Each row is a point on a landscape with many peaks, with its height.
A climber steps from a point to whichever of its 3 nearest points has the largest rise for the distance, and stops where none of them is higher. Distance is the straight distance between rows; heights are no part of it.
j81 height 243: [200 122 139 164 142 117 100 151  74  86 105 154 134 134 142 143 130 149
 198 131 149 140]
j305 height 411: [160 131 136 114  61 150 111 100 141 115  87 116 200 161 126 100 108 112
 163 122 144 169]
j444 height 212: [199 143 141 121 157  87 123 170 145  97 112 125 114 176 139 141 112 139
 188 100 167 140]
j315 height 337: [128 170 148  79 102  88 175 167 146 136 141  92 107 127 147 150  91 145
 129 135 150 192]
j535 height 537: [ 91 112 149 122 107 170 108 109 164 149 137  84  95 105 121 136  66  77
  97 152 122 137]
j887 height 384: [174 191 118 102 101 106 136 197 114  50 106  93  86 190 155 144 124  89
 178 121 141 166]
j752 height 298: [178 116 144 125  62 134 108 118 120  68 117 116 141 180 114 102 129 103
 182 113 128 119]
j758 height 321: [164 110 130 111 194 114 112 115  72  82 106 151 138 147 158  97 163 125
 179 122 106  97]
j69 height 571: [121 161 113 150  83 127 131 161 137 100 149 123 104 119 134 136 128 113
 121 153 118 153]
j18 height 438: [157 166 141  95 124 131 131 142 153  92 103 116 124 176 165 120 103  79
 185 128 154 157]
j287 height 596: [122 134 103 138 139  91 129 128  94 140 137 165 154 131 109 126 183 143
 117 139 112 102]
j468 height 516: [111 136 146 127 132 115 143 148 138 157 122  87  87 107 156 142 121 122
  96 151 132 128]
j231 height 297: [125  64 130 162 124 162 107  89  98 123 142 102 139 112 101 125 133 154
 127 109 114  86]
j324 height 225: [179 133 114 130 190  80 128 156 107 116 128 211 170 130 154 172 187 184
 168 115 131 109]
j376 height 277: [165 125 136 122 182 102 115 154  80  91 115 182 109 153 154 123 158 150
 175 113 118 126]
j624 height 510: [126 131 133 135 114 154 122 131 158 148 141 100 110  96 116 134  71 123
 109 133 131 143]
j951 height 300: [156  94 149 100 141 118 147  92 126 174 130 125 164 141 143  97 130 141
 125  84 134 115]
j91 height 523: [100 141 117 121  30 184 115 115 155 129 137 118 141 131 123 135  71 104
  91 152 159 159]
j475 height 449: [104 100 110 116 180 118 127  78  96 156 147 149 153 142  69  81 147 113
 126  94 105  97]
j145 height 245: [175  87  83 144 161  99 126 122 103 113 113 186 178 132 116 121 184 185
 155 122 114 106]
j45 height 464: [ 50 124  93 105  61 163 115 130 182 171 139 154 103  91 128 140 100 114
  67 140 173 154]
j522 height 581: [ 56 100  96 139 106 140 144  88 146 158 160 151 156  97  95 147 137 139
  51  97 120 112]
j658 height 641: [115 126 137 177 200  86 187 165  80 126 153 155 102  96  95 107 210 122
 111 141  99  86]
j890 height 496: [ 96 126 111  99  86 202  88  90 151 114 149 113  87 120 123 149  58  45
 102 169 105 162]
j745 height 598: [ 84 120 141 157 135 162 143 114 144 156 153 132 149  75  91 109 135 153
  79 113  93  99]
j824 height 515: [117 102 147 168 168 146 108 107 117 142 117  79 106 122  99 140 119 125
  70 142  85  70]
j93 height 547: [102 125 115 141 127 135 132 106 111 125 143 154 169 100  95 135 164 138
 141 125 117 122]
j129 height 147: [172  97 171 151 155 177 128 109 113  98 120 146 164 155 125  84 130 100
 174 123 117 103]
j395 height 443: [153 153 140  88 107 150 112 101 129  83  86 112 138 163 163 107 106 107
 174 119 148 174]
j49 height 519: [ 79 143 135 108 107 171 145  88 113 147 146 111  89 126 132 119  83  63
  87 158  79 100]
j276 height 258: [188 135 141 141 127 101 131 184 105  76  97 126 134 162 134 123 131 140
 212 136 154 141]
j199 height 274: [159 136 110 140 167 114 130 103 116 108  97 169 152 157 152 102 146 140
 204 131 145 138]
j790 height 309: [170  60 136 166 131 146 108  98  70 117 119 180 178 115  87 125 146 172
 192  81 125 103]
j19 height 493: [155  92 116 145 139 153 117  90  86 127 131 142 180 125  87  86 173 114
 144 114 118  99]
j76 height 526: [ 96 128 147 164 126 141 145 109 122 134 166 103  92 129 112 138 108  75
 126 142  99 104]
j206 height 625: [ 97 149 136  87 109 134 130 146 152 112 141 113  93 136 138 125 112  98
 115 154 126 146]
j696 height 601: [143 102 160 137 179 107 155 135 114 157 150 103  93  94 126 150 137 166
  99 124 105  65]
j671 height 597: [108 163 129  74 108 154 119  96 149 104 161 109  86 155 148 116 101  78
 108 149 117 144]
j712 height 639: [130 184  91 112  38 133 109 142 155 118 121 141 174 124 121 155 136 149
 135 148 114 194]
j596 height 481: [ 95 130 129 129  68 182 126 159 177 161 161  96 115 104 131 136 108 120
  91 139 140 146]
j261 height 483: [128 223 101 126  97  82 155 170 153 130 123 124 110 129 139 125 135 146
 132 147 140 148]
j219 height 402: [140 130 106 103 116 130 141 107 139 153 115 191 191 144 125 121 161 175
 146 107 158 140]
j582 height 186: [192  69 146 129 177 110 100  66 125 110  79 181 174 168 182  71 141 171
 165  62 140 144]
j993 height 474: [178  96 156 144 170 113 125 180  95 132 118 150 122  92 153 142 144 178
 149  77 140  95]
j349 height 536: [100 129 145 129 141 140 134 113 120 146 147  90 108 106 124 132 107  98
 113 162 100 104]
j726 height 553: [120 132 143  82 126 151 119  91 136 135 136  95 120 140 114  98 100  95
 106 123 143 122]
j374 height 558: [101 157 115 107  72 174 129 115 140  99 130 104 127 152 113 108  97  94
 138 139 133 164]
j34 height 545: [101 114 128 133 128 145 151 107 112 127 147 103 140 122 116 118 131 104
  72 132 139 122]
j575 height 502: [ 96 128 140 116 141 120 108 147 117 154 137  41  66  91 154 146  78  74
  74 192 106 108]
j218 height 240: [168  92  97 117 180  85 139 115 129 130 110 214 166 130 135 123 176 196
 167  68 117 130]
j608 height 542: [106 121 157  74  85 170 115  96 169 150 148  60  90 136 156 122  74  78
 109 160 173 155]
j932 height 488: [133 129 143 142  85 140 123 150 150 134 133  72 111 105 130 154  61 130
 128 147 150 167]
j500 height 401: [ 57 115 131 117 118 172 111  94 154 145 158 105 108 111 106 118 142 100
  74 159 136 122]
j277 height 591: [100 147 132  88 114 134 143 115 169 156 148 110  82  97 140 129  99 108
  96 149 147 156]
j360 height 220: [172  96 155 116 180  97 148 112 114 113 129 169 139 149 155 101 106 151
 148  83 142 104]
j656 height 224: [169 148 144 121 150  78 138 139 155 156  93 181 153 139 145 142 132 165
 139 110 154 127]
j317 height 574: [ 96 133 125 100 130 135 173 107 123 168 158 103 102 125 130 121 139 112
  91 138 124 135]
j553 height 579: [ 99 102 117 110 151  98 165  70 126 151 155 150 159 121  83 130 182 153
  96 120 104  99]
j401 height 433: [132 171 117 126  98 128 137 132 147 114 103 150 176 143 142 139 148 139
 161 121 167 141]
j638 height 409: [144 131 150 127 144  98 131 177 165  98 117 103 115 129 146 133  97 135
 127 109 160 149]
j435 height 588: [ 73 109  97 151 126 146 151 104 129 125 142 136 159  96  60 120 169 141
  70  96  86  76]
j84 height 560: [ 27 114  74 178  97 168 135 101 180 162 175 125 123  73 106 130 121  87
  39 133 134 123]
j701 height 349: [110 139 155 160 144 117 118 154 112 102 141  75  66 108 114 143 124  81
 141 161 134  84]
j554 height 117: [183 120 159 125 173 113 115 178 135  88  81  91  67 157 168 104  86 125
 174 113 158 145]
j632 height 630: [159 132 142 137 123 131 114 121 112 122 118 116 143 164 132 113 152 142
 180  91 124 147]
j300 height 624: [131 145 123 118 154  82 166 166 113 138 151 171 154 115 123 138 185 157
 120 118 111 108]
j150 height 572: [ 84 178 142 122 109 122 150 120 143 126 162  89  65 100 148 130  99 103
  90 182 127 161]
j445 height 525: [118 170 111 123 116 121 162 165 158 108 156 136 100 122 129 142 136 145
 111 154 133 124]
j190 height 316: [147 104 111 147 125 100  97  89 104 122 122 175 206 132 105 135 138 173
 162  67 139 137]
j44 height 408: [143 141 129 143  80 140 101 148 133 109 138 104 136 119 134 125  82 136
 179 102 159 148]
j220 height 506: [134 140 135 127 148 111 164 151 154 140 145 123 112 125 148 141 133 156
 115 129 144 126]
j676 height 282: [167 155 138 146 146  96 110 171 119 125 119 151 170 144 124 132 152 166
 182 131 146 124]
j366 height 554: [ 84 150 107 120  92 164 135 108 118 133 149 169 175  90  93 106 171 136
  94 124  94 122]
j648 height 396: [162  76 128 141 161 144  88  93  95 123 109 181 176 132 112  98 152 153
 178 113 119  97]
j388 height 412: [149 129 160 156 135 110 114 129 124  95 122  79  99 136 142 122 118  83
 151 164 130 119]
j992 height 356: [153 123 146  94 143 115 131 122 163 125 124 116 158 170 168 119 116 124
 180  96 160 152]
j802 height 512: [109 133  87 150  77 145 120 111 130 153 109 147 189 123 100 129 156 130
 123 104 139 159]
j643 height 146: [186  95 168 132 189  94 113 148 127 106 121 122 103 120 157 133 148 114
 177 108 137  98]
j855 height 514: [122  92 148 142 143 170 131 129 132 151 172  87 136  82  82 115 102  94
  71 118 116  80]
j128 height 495: [149 170 133 158 109 109 113 149 126 111 121  94  93 125 139 146 124 117
 149 139 131 125]
j737 height 527: [125 180 117 122  40 184 100 114 144 103 112 104 131 142 140 125  74  82
 133 148 116 183]
j539 height 551: [ 78 181 137 102 128 146 137 145 190 144 132  61  60 104 152 152  64  94
  76 180 123 171]
j173 height 543: [ 94 115 118 102  97 142 145 111 144 172 135 143 153 117 120 113 157 141
 127 105 143 144]
j556 height 361: [153 167 141 116 103 119 166 186 174  89 118  94 105 162 158 155  98 139
 164 131 143 188]
j363 height 400: [150 102 157 111  84 155 113 121 141  97 117  75 115 131 133  99  96 107
 157 118 159 140]
j646 height 522: [149 100 169 143 156 130 145 146 135 144 146  87 107 122 127 138 121 116
 110 139 123  99]
j683 height 484: [100 124  93 140 112 129 152 147 166 158 136 120 122 107 117 172 114 140
 115 131 125 127]
j778 height 428: [177 130 147 150 106 133 113 159 130 126 114 152 156 138 143 165 125 187
 146 112 142 147]
j151 height 173: [198 104  51 180 164  67  99 181  95  99 106 221 155 112 150 165 166 183
 215 120 114 119]
j418 height 434: [139 119 120 138 115 181 125 102 115 127 124 103 126 127  79 115 126  81
 133 136 114 121]
j791 height 139: [180 112 162 144 134 127 113 155  87  92  95  96 126 129 130 134 133 106
 190 115 132 121]
j344 height 503: [150 189 146 112 127 110 141 161 131 124  99 138 147 153 158 153 145 148
 175 126 148 148]
j406 height 192: [166 191 118 116 157  91 119 193 125  79  86 137 107 170 180 140 114 133
 195 117 136 115]
j869 height 256: [185 133 142 131 195  71 145 141 116 122 138 158 135 138 146 115 151 150
 170 113 145 113]
j557 height 539: [107 126 134 104 126 138 107 182 162 144 100  55  56 121 145 136  46  81
  81 179 107 151]
j933 height 480: [ 63 109  99 154  94 224 116  83 163 155 148  88  87 114 157 132  42  47
  55 180 142 139]
j767 height 657: [ 61 125 143 147 181 129 186 113 126 163 146 129 106  88 111 134 170 139
  89 112 105  95]
j303 height 524: [103 141 140 151 117 134 105 157 135 112 134  73  48 124 138 148  76  70
  89 196  82 144]
j135 height 185: [196 130 147 114 152 110 136 177 148 105 101 136 136 148 191 158 136 166
 190 112 152 129]
j153 height 627: [117 103 132 143 167 135 136 103 114 141 151 156 125  98 120 139 159 163
  85 112  98 109]
j811 height 529: [ 71 122 146 125 126 164 131  89 130 156 145  78  99  95 102 130  94  56
  63 155  96 117]
j861 height 489: [ 95 135 154  61 157 108 133 139 143 173 148  55  57  96 154 171  89  88
  69 164  99 139]
j293 height 584: [125 110 147 121 157 133 133 122 117 139 113  92  99 123 120 105 104  80
 131 138 119 117]
j860 height 457: [ 89 131 138  72  93 130 161 113 159 157 152 149 140  99 149 108 123 132
  75 136 150 174]
j822 height 497: [117 161 119 127  88 115 162 120 145 158 133 147 152 129 153 125 125 156
 101 125 155 158]
j281 height 241: [200  86  97 154 213  79 110 140  89  88 116 226 123 150 165 111 148 157
 190 126 144  95]
j598 height 375: [158  94 125 131 155 112 103  87  83 104 103 193 166 152 124  90 166 122
 186 102 111  93]
j407 height 370: [173 136 129 131 119 100 115 135 129 101 106 113 118 154 123  81 130 114
 177 116 143 128]
j754 height 578: [ 48  97  92 165 147 179 124  87 121 148 148 136 124  99  90 151 121 116
  58 111 120  71]
j722 height 264: [153  87  82 127 148  99 111 106  88 122 120 188 190 148 114 132 164 197
 154  79 109 129]
j237 height 566: [ 92 128 132 114  77 160 124  98 179 139 149  95 101 111 141  98  78  80
 113 151 147 161]
j894 height 592: [148 123 144 113  81 153 106 107 163 133 113 119 161 131 131 109 120 151
 125 102 155 152]
j9 height 403: [169 142 168 107 188  65 143 167 137 120 131 118  67 146 157 147 133 132
 161 110 145 127]
j777 height 479: [141 139 119  70  51 141 136  78 189 134 130 131 153 153 143 112 126 104
 116 151 158 185]
j295 height 159: [183 103 154 142 183 115 116 164 138 102  81 125 120 178 156 118 120 160
 180  81 159 126]
j935 height 564: [ 63 158 136 139 118 135 131 143 175 141 163 101  86 125 117 169  70 106
  64 165 101 150]
j477 height 328: [119  95 175 116 133 158 131 103 128 144 134 107 172 124 107 114 126 132
 124  74 109  95]
j33 height 355: [140  83 148 159 158 135  89 128  79 116 153 123 130 129 112 100 129 121
 158 113 114 100]
j667 height 518: [107 152 118 130  89 135 105 176 139  96 113  81  86 139 125 140  87 105
 157 169 136 149]
j356 height 286: [169  99 122 134 177 101 120 151  78  97 134 183 117 145 148 106 151 147
 177 137 116  82]
j936 height 487: [ 72 139 129 130  98 203  90  96 154 157 133  72  69  97 148 169  47  47
  59 166 118 171]
j280 height 233: [169  87 181 154 142 142  93 121 108 100 110 101 144 130 114  99 136 122
 148 112 152 124]
j423 height 382: [145 129 124 148  77 121  94 110  93 111 109 137 197 146 119 137 153 161
 164  99 136 160]
j661 height 410: [103 141 118 107 126 154 148  84  93 126 131 131 128 128 105 118 146  77
 133 141  90  84]
j730 height 538: [123 122 145  85 164 126 136 133  98 106 134 125 113 147 154 104 176  97
 146 125 109 106]
j503 height 573: [ 76 136  94 138  62 157 148  99 155 139 153 141 157 129 100 127 126 137
  93 144 125 139]
j839 height 511: [ 94 224  91  95 112 101 152 130 128 143 148 150  71 145 169 139 123 126
  97 170 132 147]
j856 height 556: [ 19 118  91 176  92 194 127 103 157 144 158 163 122  87  95 159 120  86
  83 156  89 111]
j994 height 301: [170 134 122 122 105 108 123 113 159 144 108 176 182 172 160 109 129 175
 144  94 164 154]
j240 height 307: [130 120 133 172 107 131  81 111  69  97  96 164 183 141 115 102 147 108
 188 104 138 126]
j290 height 570: [ 88  81  97 130 107 138 153  97 127 155 150 156 186 106 115 125 165 172
 105  96 123 119]
j971 height 385: [151 129 145  92  90 158 115 111 174 110 101 129 150 178 146  76  90 123
 183 122 165 177]
j273 height 232: [198  90 126 150 189  72 104 176 105  98 100 188 126 140 156 134 169 183
 160 100 136 116]
j653 height 498: [153  98 132 135 154 137 149 174 118 128 132 128 115 122 138 131 142 200
 144  90 143 108]
j355 height 338: [146 169 120 112 115 138 109 133 122 106  99 158 157 187 120 100 146 123
 170 153 125 145]
j140 height 562: [145 100 168 120 193  96 151 118  98 163 125  81  49  97 134 108 140  83
  70 150  99  74]
j916 height 645: [ 53  98 155 181 166 123 155 124 129 162 156 120  83  77  94 161 130 139
  72 128  97  97]
j310 height 351: [148 180 125  94 100  84 149 154 175 155  82 152 202 146 180 162 112 171
 133  99 160 162]
j338 height 580: [127  75 140 120 161 133 145  65 100 173 129 106 117 116 123 104 127  90
  97 113  98  91]
j165 height 209: [172 124  87 172 142  72  97 165  80 112 108 197 159 116 125 140 161 221
 194 122 144 112]
j563 height 248: [166 199 105 102 139  96 161 187 151 105  68 158 175 181 199 166 115 181
 155 117 183 148]
j958 height 535: [105 164 121 151 137 119 136 143 116 101 146 123 128  93 114 135 160 147
 113 128 125  99]
j473 height 369: [154 207 105 116  81  69 113 126 128 123  86 174 194 183 152 133 163 154
 149 119 156 170]
j695 height 563: [105 131 118  91 142 106 177 119 126 166 160 125  98  82 129 151 156 181
  78 111 127 124]
j764 height 626: [ 73  94 153 157 152 130 122 153 101 129 129 132  99  94  95 160 155 118
  64 143 106  85]
j11 height 478: [121 134 103 126  87 202 115 122 160 102 143  62  80 139 148 122  43  48
 118 143 131 146]
j272 height 509: [120 131 113 160  90 156 124 128 116 147 126 155 171 118 101 157 162 170
 137 114 131 136]
j249 height 460: [153 142 167 133 156 115 126 160 126 133 107 104 109 128 155 145 125 165
 150 119 147 134]
j755 height 227: [151  78 112 110 198 106  97  84 109 134 109 186 148 134 122 101 167 187
 146  59 129 120]
j649 height 602: [118 136 139 147 171 108 162 153 107 152 143  95  89 118 122 122 142 108
 109 145 106  99]
j909 height 565: [ 74 141 111 131  85 161 138  97 129 157 168 147 137 134 120 132 130  84
  62 154 108 135]
j130 height 586: [ 91 120 126 156 149 113 148 168 129 139 154 107 115  89 132 142 156 144
 130 133  97 111]
j965 height 374: [164  48 163 150 156 133 119  91  91 134 128 149 174 143  84  87 123 128
 162  97 113 109]
j801 height 531: [103 171  99  87 105 127 134  89 157 147 119 155 169 140 103 139 139 130
 118 132 123 147]
j314 height 486: [141 190  86 140  63 129 149 180 133 135 124 125 141 151 132 141 135 129
 132 156 137 173]
j322 height 371: [149 166 105 132  62 156 103 154 129 119  99 153 189 174 131 119 145 127
 163 135 141 145]
j523 height 646: [141 109 128 128 190  81 157 139 107 145 121 156 118 108 142 140 170 190
 122 115 120 108]
j718 height 589: [ 76 168 117 127  79 136 107 104 126 143 132 139  86 126 112 120 126  96
 125 154 115 142]
j31 height 432: [129 179 113  83 113 141 123 108 154 130 123 122 152 155 155 120 146 128
 105 117 175 165]
j404 height 397: [150 184 127  76 104 109 142 133 151 104 112 120 131 163 145 115  94 129
 164 121 149 186]
j590 height 569: [142 147 142 107 100 147 128 147 154 119 125  63  73 144 149 136 103  90
 140 141 113 167]
j323 height 548: [ 82 117 113  95 110 156 129  68 156 155 169 105 106 146 121 115  63  65
  63 165 136 149]
j489 height 257: [170 157 123 129 181  85 137 165 105  84 103 164 155 160 147 128 153 134
 175 112 131 141]
j679 height 445: [178 120 169 125 143 120 139 189 123 122 127  52 100 123 136 130 103 100
 117 160 143 134]
j416 height 595: [101 159 112 116  27 159 119 118 141 131 127 130 148 132 109 103 122 117
 135 145 107 155]
j943 height 427: [154  84 129 146  92 153 115 104 114 121 129 141 186 147 105 107 124 181
 147 101 144 136]
j38 height 221: [181 137  92 114 128  85  96 134 116 143  97 200 186 156 117 140 144 211
 178  79 137 139]
j846 height 575: [129 105 151 112 182 104 135 110  86 144 122 105  92 129 113 105 158 104
 104 128 102  79]
j995 height 533: [126 111 139 182 155 146 148 174 113 124 117 113  62 116 127 157 146 134
 137 170 102  88]
j262 height 532: [ 49 177  78 138  53 159 117  82 200 124 139 165 118 126 116 126 106 101
  72 191 130 147]
j886 height 555: [ 76 116 108 165 129 158 117  90  94 131 132 128 150  92  88 135 113  89
 114 131 122  81]
j66 height 528: [116 162 146 102 133 111 133 163 156 105 127  60  70 154 189 160  79  84
 116 148 126 149]
j306 height 325: [180 130 145 168 131  97 121 162 113  98 117 148 132 125 132 150 139 172
 190 131 168 138]
j966 height 39: [152  90 131 150 165 124  93 136  68 111 147 118  89 138 107 119 173  96
 150 155 114  64]
j884 height 444: [124 127 120  62  71 114 109  95 143 144 110 140 154 153 130  88 130 107
 156 121 134 132]
j545 height 576: [ 75 166 133 135 126 135 151 117 153 158 156 123  93  90 129 144 110 118
  82 141 103 154]
j469 height 540: [ 82 138 114  67  90 190 118  92 179 165 164 147  96 119 137 117  80  77
  53 162 148 183]
j827 height 546: [ 92 142  76 127 100 115 153  94 129 131 114 167 168 120 113 127 168 143
 115 126 100 137]
j495 height 453: [ 82 130 122 200 168 140 115 102 119 123 132  63  64  85  95 158  84  75
  70 165  90  90]
j595 height 178: [184 122 159 147 188 103 123 176 127  70 113 103 115 163 133 125 120 127
 185 109 157  99]
j403 height 269: [169  93 124 116 202  93 140 146  87 114 152 161 113 132 146 121 176 132
 155 121 118  95]
j857 height 557: [ 46 152  91  86  97 144 131 103 166 171 149 164 162 101 110 106 163 132
  80 142 135 162]
j593 height 466: [148 123 147 130 133 114 153 181 130 121 165 100 122 103 128 151 148 166
 141 131 134 125]
j490 height 559: [103 125 166 109 140 116 140 102 140 144 149 127  97 113 125 116 104 122
 103 111 111 138]
j883 height 455: [129 109 178 157 188  89  94 138 125 169 126  42  99  98 120 159  99 110
  61 164 102 107]
j114 height 585: [113 143 150 129 167 116 167 152 111 137 141 125  76  98 126 134 131  85
  99 148 115  99]
j786 height 552: [ 83 171 123 120 135 139 155 170 183 147 145 108  66 110 139 159 101 113
  77 143 104 165]
j285 height 517: [131 145 139  85  95 152 126  79 143 116 146 103 142 183 131 113  93  95
 147 134 167 161]
j229 height 416: [147 150 120 135 104 106 123 165 153 118  91 153 178 166 142 140 125 156
 185 102 161 166]
j576 height 485: [146 150 142  80 139 141 132  89 148 102 100 119 131 189 144 127 110  82
 139 124 109 165]
j848 height 404: [ 77 121 112 101 111 171 147  68 135 141 131 137 135 113 100 104 161  75
 110 158 122 114]
j414 height 398: [140 155 138 100 120 121 122 163 147 123 136 132 137 139 151 141 113 179
 136 101 157 152]
j187 height 67: [193  93 160 170 170 121  92 166  71  96 123  95  91 112 118 107 137 108
 157 144 144  72]
j171 height 386: [148 123 157 116 124 138 138 118 131 131 136  99 148 152 109 107 108 131
 153 118 119 117]
j888 height 214: [168 111 111 134 213  84 131 151 103 137  98 210 132 161 159 162 137 223
 166 102 151 112]
j143 height 465: [118 164 121 120  92 114 154 130 159 134 120 153 147 122 138 141 160 146
  91 168 137 158]
j136 height 561: [ 26 150  91 110 100 167 155  98 122 186 142 159 142 109 101 128 150 116
  67 154  88 135]
j788 height 247: [170  52 147 153 164 138  91 140  81 123 146 130 140 134 105 107 140 168
 167  91 122  87]
j677 height 235: [158 151  86 126 148  58 114 125 110 120 123 205 177 157 120 133 183 174
 169 129 125 107]
j699 height 590: [129 106 112 157 150 117 143 155 116 136 156 142 112 103  96 169 156 188
 110 105 130 120]
j573 height 508: [ 85 141 123 131 137 178 125  89 116 112 139 105  72 132 110 133  66  42
 108 181  97 132]
j328 height 513: [109 164 150 131 117  99 162 152 162 121 153 122 126  97 101 150 152 142
 107 130 124 147]
j973 height 583: [ 91 122  68 104 141 143 156  83 112 141 139 146 168 114  71 117 186 155
  74  90  91 128]
j533 height 450: [114 142 121 118  44 151 103 122 153 141 130 149 191 138 138 117 149 169
 137 129 161 163]
j867 height 236: [155 127 135 118 189  90 133 128 114 124 107 142 164 139 136 131 147 173
 177  77 124 118]
j316 height 174: [161  47 158 170 166 135 107 131  87 118 103 115 115  98 110 107 140 146
 150  84 135  94]
j792 height 150: [181  92 162 132 159 119 104 138 102 117 121  83 126 140 135 125 115 140
 161 131 151 110]
j665 height 609: [ 96  86 124 117 172 131 135  80 111 139 141  95 107 106  99 116 118  98
  64 112 105  78]
j842 height 567: [117  82 155 130 170 144 141 121  85 153 141  77 129 110 107 122 132 107
  85 124 116  86]
j74 height 568: [ 65 118 106 160 127 165 126 121 145 147 148 127 111  85 113 138  96 146
  41 150 104 127]
j662 height 492: [101 107 123 158  76 192 112  97 140 136 140  99 163  98 106 151  99  88
 105 166 124 136]
j226 height 628: [102  94 133 156 147  91 159 146 105 155 164  89  85  78 120 168 165 149
  95 117  98  99]
j725 height 111: [209  74 156 154 170  93 103 167  95  94 101 107  86 150 154 110 128 142
 158 111 148  78]
j612 height 587: [100  49 161 124 164 124 111  95 119 178  96  59  90 118 100 111  82  79
  29 140 124 108]
j259 height 577: [143  98 159 112 170  93 157 142 115 174 124 104  73 113 136 145 135 126
  63 153 103  88]
j999 height 549: [ 82 191 132  91  79 133 166 131 170 141 144 127  87 118 165 131 119 124
  86 143 114 162]
j765 height 534: [ 67 165  74  77  54 144 123  81 167 157 149 136  98 115 120 119 115  93
  73 166 115 181]
j704 height 658: [148 158 130 143 117 100 147 179 133 128  97 137 152 139 167 177 142 168
 162 101 160 157]
j189 height 440: [130 107 166 143 128 142 117 151 104 131 153 105 135 132 113 110 145 131
 130 127 116 106]
j169 height 441: [147 159 103 122 133 111 143 100 148 130 116 192 169 144 118 138 171 185
 124 119 115 128]
j537 height 491: [139 114 143 120  86 163 108 121 143 107 109  69 144 143 102 108  90  86
 118 160 129 140]
j629 height 582: [170  53 152 125 193  58 120 165 115 121 118 140 109 118 136 143 157 196
 138  98 140  94]
j640 height 482: [107 125 149 156 121 138  82 175 160 160 130  34  98  84 131 163  66  89
  76 160 127 124]
j174 height 193: [137 147  73 101 117  74  62 125 111 126  76 175 232 140 127  98 177 171
 156  89 107 150]
j580 height 458: [112 136 145 160  86 135 148 163 156 128 158  82 127  79 123 165 106 160
 106 136 148 169]
j152 height 324: [130 134 104 139  19 140 103 154 110 105  93 130 169 145 123 121 121 152
 166 107 145 179]
j972 height 663: [102 128 120 142 200 100 179 142 118 135 133 173  99  76 133 134 176 182
 101 132 102 106]
j421 height 550: [ 59  63 117 158 124 184  92  89 137 176 134  85 104  99 109 124  71  72
  41 154 103  88]
j859 height 304: [144 125 126 118 134 106 129 106 121  94  96 162 171 164 123 108 133 105
 179 119 148 135]
j821 height 603: [187  73 126 169 163 138  98  96  68  85 102 162 157 133 125 106 154  98
 221 108 119  82]
j386 height 520: [147  93 108 122  93 145 116 107 149 137 139 172 199 104  97 126 155 192
 130  97 124 126]
j17 height 521: [153 125 101 156 154  94 142 170  84 106 137 153 122  96 110 159 180 190
 158 103 118  78]
j504 height 494: [132 127 132 129 148 133 138 121 110 136 112 179 152 110 103 105 160 178
 140  89 118 104]
j759 height 530: [ 60 146  65 166  34 212 114 122 181 123 138 167 127 124 121 137 102  93
  79 178 129 136]
j482 height 541: [124 193  91 111  55 135 130 134 149 128 136 129 158 164 138 168 128 105
 136 152 135 164]
j744 height 308: [189 107 118 158 166 106 109 131  81  98 120 190 156 114 104  94 153 147
 186 103 152 107]
j607 height 505: [115 166 136 109 136 129 129 122 140 133 151  87  24 153 149 143  93  48
  93 187  81 170]
j526 height 544: [140 139 112 126 144 119 130  90  88 144 102 165 160 156 116  77 164 150
 132 120 125 103]
j605 height 217: [162 169 107 152 109  94 123 201 102  82  99 154 144 154 157 133 137 117
 196 155 148 153]
j749 height 242: [159 120 150 106 176  98 156 138 123 127 153 180 147 156 141 131 132 175
 165  86 135 118]

For each start below, name the point where the climber stops.
j280 | j649
j272 | j972
j933 | j206
j575 | j206
j281 | j821
j403 | j821
j9 | j206
j932 | j206
j788 | j649
j504 | j972
j316 | j649

Call two points neighbours if one is among the 3 nearest of the other. Go from one point of each pair to the other, from neighbour to neighbour, staying as high as possible. Name the lowest point that can't be avoided.
j704 and j632 | j171
j821 and j416 | j648
j649 and j894 | j533
j293 and j665 | j726
j206 and j972 | j74
j206 and j416 | j718
